The views of a scene show one set of named points, each view turned or mirrored, shifted and resized as a whole, with a little noise and some points left out.

Scene 1
View 1
<188>: [  3   5 -16  -1 -24 -17 -10   6  16 -15  -3  -1 -12  17  -3 -16 -18 -17
  -3  -3   5  -5]
<130>: [  3  -1  -6  -7 -12 -16  -1   8  -4 -23   3  -7  -4  15  -6 -14 -20 -18
  -5  12   1  12]
<56>: [ -6   5   1  -5  24  -8  13   8 -22 -28 -11  12  -4   3 -14   5 -24   1
   3   3   6   9]
<220>: [ -7  -1   0  -7   9 -12   9   9 -11 -27   4  -3  -5  14  -7 -10 -18 -10
  -3   7  -2  18]
<35>: [-12   5  -9   6   8  -8   1   2  12 -21   5   7 -17  17   2  -8 -11  -2
  -7  -9   1   8]
<49>: [ 11   4 -22   4  14  -6  20  -4   0  -7 -12  23  -5  23  -3  -6 -16   7
   3  10  -1  -1]
<107>: [  2   5 -25   5  -9 -13   2   2  20 -11   0   6 -13  26   3 -26 -12 -13
  -5  -3   2  -6]
<198>: [ 15  -4   0  -6  -9  -9   2  -2 -17 -17 -11  -7   5  10 -12  -9 -20 -15
  -6  25   6   0]
<122>: [ 23   1 -12   2 -14  -9   2 -10  -2  -5 -20   8   1  14  -9  -5 -21  -6
  -3  20   9 -14]
<71>: [ -4  12 -22   3   2 -16   5   9  16 -15  -8  26 -19  19   0  -4 -20   4
   8 -16   2   2]
<169>: [  0  -4   1   6   8  -1   3 -10  -3 -19   3 -11  -4  15  -2 -10  -6  -9
 -17  13   3   3]
<167>: [ -5  12  -7  10  -5  -6 -14  -5  13 -18 -13   4 -18   4  -6  -4 -11  -8
 -10 -15  17 -22]
<233>: [ -4   6 -11   4  13  -6   8   0   3 -19  -5  14 -12  14  -3  -3 -14   2
  -2  -3   3   4]
<223>: [ 12   4 -30  15   4  -2  10 -14  18   0 -12  12  -7  26   1 -24  -3  -4
 -10   5   7 -24]
<183>: [  8  -5  -9   8 -11  -3  -3 -11   8 -13   2 -14  -4  21   0 -23  -4 -18
 -17  15   3  -5]
<170>: [  2   8  -1   1 -10 -11  -7   1   2 -20 -10   4  -8   5  -9   0 -18 -10
  -5   1   9  -5]
View 2
<169>: [-10 -27  -7  -4  -7 -19  -5  29 -14 -30 -29  -4  -3 -15  -8 -13  24  17
  12  26   1  19]
<35>: [ -7   2  21 -15   9 -24  -6  39 -39 -13 -27 -11 -15 -21   0 -11  17   2
  -4  10   0 -27]
<167>: [-25  10 -11 -28 -15 -43  14  49 -19 -14 -37   9 -36 -30  45   5   1   1
 -13  26   1 -43]
<49>: [ 11 -13 -18 -10 -33 -16 -24   9  -7   9 -11 -19 -24 -44 -22  -4  34  -1
  23   3   4 -49]
<56>: [  7 -15  12  -8 -15  13 -12  13  10  -6  -9 -15 -56 -42 -16 -23  31 -12
 -14  64 -23 -19]
<188>: [-13  40   2 -14 -28 -51  -8   7 -39  -9 -29   5 -10  -2  18  11   6   8
 -25  16  11 -36]
<170>: [-16  11   2 -21 -36 -35   8  15 -16  -7  -6   9 -30  -5  12  -3  10  -5
 -19  55  -5 -31]
<223>: [ -5  -3 -44 -11 -37 -43 -20  29 -18  -5 -42  -6  -7 -47  17  17  22  17
  23 -31  23 -46]
<107>: [ -4  31  -6 -10 -18 -42 -18  18 -41  -6 -40  -9  -2 -20   9  10  14  11
  -7 -17  14 -41]
<183>: [-12   9 -23  -2 -30 -44 -11   9 -27 -30 -43   5  14  -3  11  12  15  28
  -1   6  15  12]
<122>: [ -7   2 -39 -10 -71 -42  -8  -6   3  -3  -9  10 -21 -20   8  14  18   9
   3  33  12 -32]
<220>: [  6   9  17   2  -5  -4 -19   3 -18 -18 -24 -13 -19 -14 -21 -15  27   5
 -18  43 -13   6]
View 3
<122>: [ 10  -4 -13 -22  22  14  -3   1  18   1  -4  -1 -10   2   1  10  -6   8
  22  10  31  -5]
<130>: [ 16 -12   5 -14   8  17   0   6   3   4   9   5   7 -16  -4   7 -14  -6
   3   1   8   8]
<188>: [ 12  -1 -11 -11  10  22   1  19  14 -10  12   0  -3 -14 -13   2 -13   2
  -6  16  11   2]
<183>: [ 16   1 -19 -17   0  17  -2   9  19 -17  12  -9   8  -6   4  10  -8  -4
  12 -11   8   6]
<107>: [ 10  -4 -23 -11   3  13  -1  18  17 -13  15   1  -9 -18  -4  -2   6   5
  -2  10   4   6]
<220>: [  9 -16   6 -13   3   5  -2   3  -5  10   4  11   8 -19  -5   8  -3  -9
  11  -5  -7   5]
<71>: [ -4  -5 -18 -13  13   2   1  21  -1   0   2  13 -16 -18 -15  -4  17   7
  -5  28   0  -6]
<233>: [ -2  -5 -14 -17   8  -2   1  10   0   3  -3  10  -4 -15  -9   6  11   0
  12   7  -4  -7]
<223>: [  4   2 -41 -16   7   4  -2  11  29 -17   7  -3 -17  -6   6   2  17  15
  16   5  10  -1]
<167>: [  2  10 -21 -15  11   7   5  17  20 -17  -3   2 -10  -7 -28  12 -14   5
  10  15  -6 -16]
<170>: [  6  -1  -5 -17  14  11   2  10   7  -1  -4   5  -1  -8 -17  12 -14  -1
  10  11   6 -10]
<169>: [  5  -1 -14 -22   0   1  -1   3   0  -4   0   0  15  -8   0  15   0 -11
  23 -17  -5  -3]
<198>: [ 15 -14   4 -19  14  14  -2  -5   9   9   0   2   5  -4   2  14 -19  -1
  23  -4  20   2]
<49>: [ -1 -12 -21 -19  14  -3  -3   2   4   8   0  10 -13 -11   6   0  25   8
  20   9  12  -2]
<56>: [ -2 -18   6 -18  13 -10   0  -3  -8  23 -11  21  -2 -15 -13  12  -1  -1
  26   4  -8  -9]
<35>: [  1  -1 -15 -14   2   3   1  17  -2  -5   3   8   2 -18 -13   5   8  -6
   1   5 -13  -3]
View 4
<56>: [  1   0  -6  12 -13   8  34 -35  10  -8  -1  -3  -1  30  30  20  16  27
   6  14 -12   5]
<167>: [ -3 -15   4  26   7  15  28 -17  -3  -4 -35  -7  -7  22 -12   8   1 -33
   8 -38  16 -13]
<35>: [ 12 -11 -16   8  -7  23  26 -11  22 -20  -2 -16  -6  40   0  23  15 -18
   2 -40   6  -1]
<71>: [  1 -32 -21  14   8  33  32 -24  12  -4  -9 -40 -14  53   3  -6   5 -16
  19 -27   2   1]
<223>: [  6 -22 -15   2  21  16  22  22 -18  17  18  -1 -23  37 -20  -9  21  -3
  28 -63   9   5]
<130>: [ 22   3 -21  -5  12   6  -5 -24  11 -31   7   5 -11  14  20  15  -8 -12
  24 -26 -16  -9]
<220>: [ 21   3 -20  -3  -8   7  14 -27  24 -28   8   5  -8  25  26  28   9   5
  10 -16 -14   0]
<169>: [ 15  16  -9   0  -2  10  13   5   6 -22  18   9   4  20  -1  37  26   6
  -6 -33   2  -2]
<49>: [  4 -15 -23  -2  11  19  28  -6  -3   7  27 -20 -14  48   9  -6  21  21
  22 -22  -7  13]
<188>: [ 12 -12 -15   5  25  14   1 -15   1 -19 -10 -10 -16  18  -1   1 -13 -34
  28 -45  -2 -14]
<107>: [ 16 -24 -25   1  15  18  11  -4   9  -9   4  -9 -24  34  -5  -2   3 -24
  30 -60   4  -5]
<233>: [  6 -11 -14   9  -2  17  29 -14  10  -6   4 -15  -6  40   7  14  18   3
   7 -20   1   2]
<170>: [  3   1  -2  14  17   8  10 -20  -6 -12 -11  -7   0  17   4   9  -2 -14
  11 -19  -3 -11]
<198>: [ 12  16  -9  -1  23  -4  -7 -16 -15 -17  15  17  -6   3  18  13   0  13
  23 -13 -16  -6]
View 5
<169>: [-13 -32   4  -2   9  -5 -11 -10 -17 -10  -4  -3   2  17 -10   1   9 -18
  -2   2  33  12]
<56>: [ -9 -27   6  -6   5 -20   4 -22  -3  11 -15  -2  18  -9  -4  -9 -14 -28
   3 -25  15   8]
<170>: [ -9  -9   0  -5 -12  -1  -5  -4   5   2   1 -18  -4   5 -10  -9   5 -22
   9 -15  25  -6]
<71>: [-20  12  -3 -11  11 -12  -4  16  -3  31   6  -9  -1   2   0 -25  -5 -25
  12 -12  15  -2]
<130>: [ -5 -17  21   7 -10  -5 -12   0   0   0   3  -9 -19   2 -18  -7   7 -31
  -7 -12  12   5]
<183>: [-13 -21   7   2  -3   6 -19   6  -6 -11  16  -3 -23  22 -14   9  22 -25
   0   4  27   3]
<223>: [-27  -5 -17 -13  13  -2 -14  10  -7  11  32  11 -13  22  -2  11  17 -34
  21   3  27  -5]
<198>: [ -6 -26  17   6 -12  -1  -6 -20   1  -9   6  -7  -9   4 -20   9   9 -42
   5 -16  18  -7]
<49>: [-24  -8   3  -8  24 -14  -5 -10 -13  20  13  11   5   5  -6  -1   3 -41
  16 -11  18  -6]
<122>: [-16  -7   3   0  -5   3  -6 -15   4   3  17  -4  -5   7 -17   9  14 -45
  23 -13  25 -23]
<107>: [-16  -2  -1  -6   5  -4 -16  23  -2  14  23  -1 -23  13  -6  -7  10 -27
   4   0  16   2]
<233>: [-17 -11  -2  -9  11 -13  -4  -1  -8  15   0  -3   6   4  -3 -12  -1 -22
   7 -10  22   5]
<167>: [-13  -4 -23 -14 -16   1  -6  11  11   3   7 -18  -3  11   0  -7   4 -10
  18  -7  31  -4]
<188>: [-10   1   6  -1 -13   2 -13  18   7   8  14 -16 -24   9 -12 -11  12 -26
   4  -6  18  -6]
<35>: [-16 -10  -1  -9  10  -9 -10  14 -10  10   0  -7  -2   9  -2 -18   1 -12
  -2  -3  23  16]

In a view up to two points have been moved. Name them for each view, in the order of its rows, or write -.
view 1 -> <169>
view 2 -> <170>
view 3 -> -
view 4 -> <167>
view 5 -> -
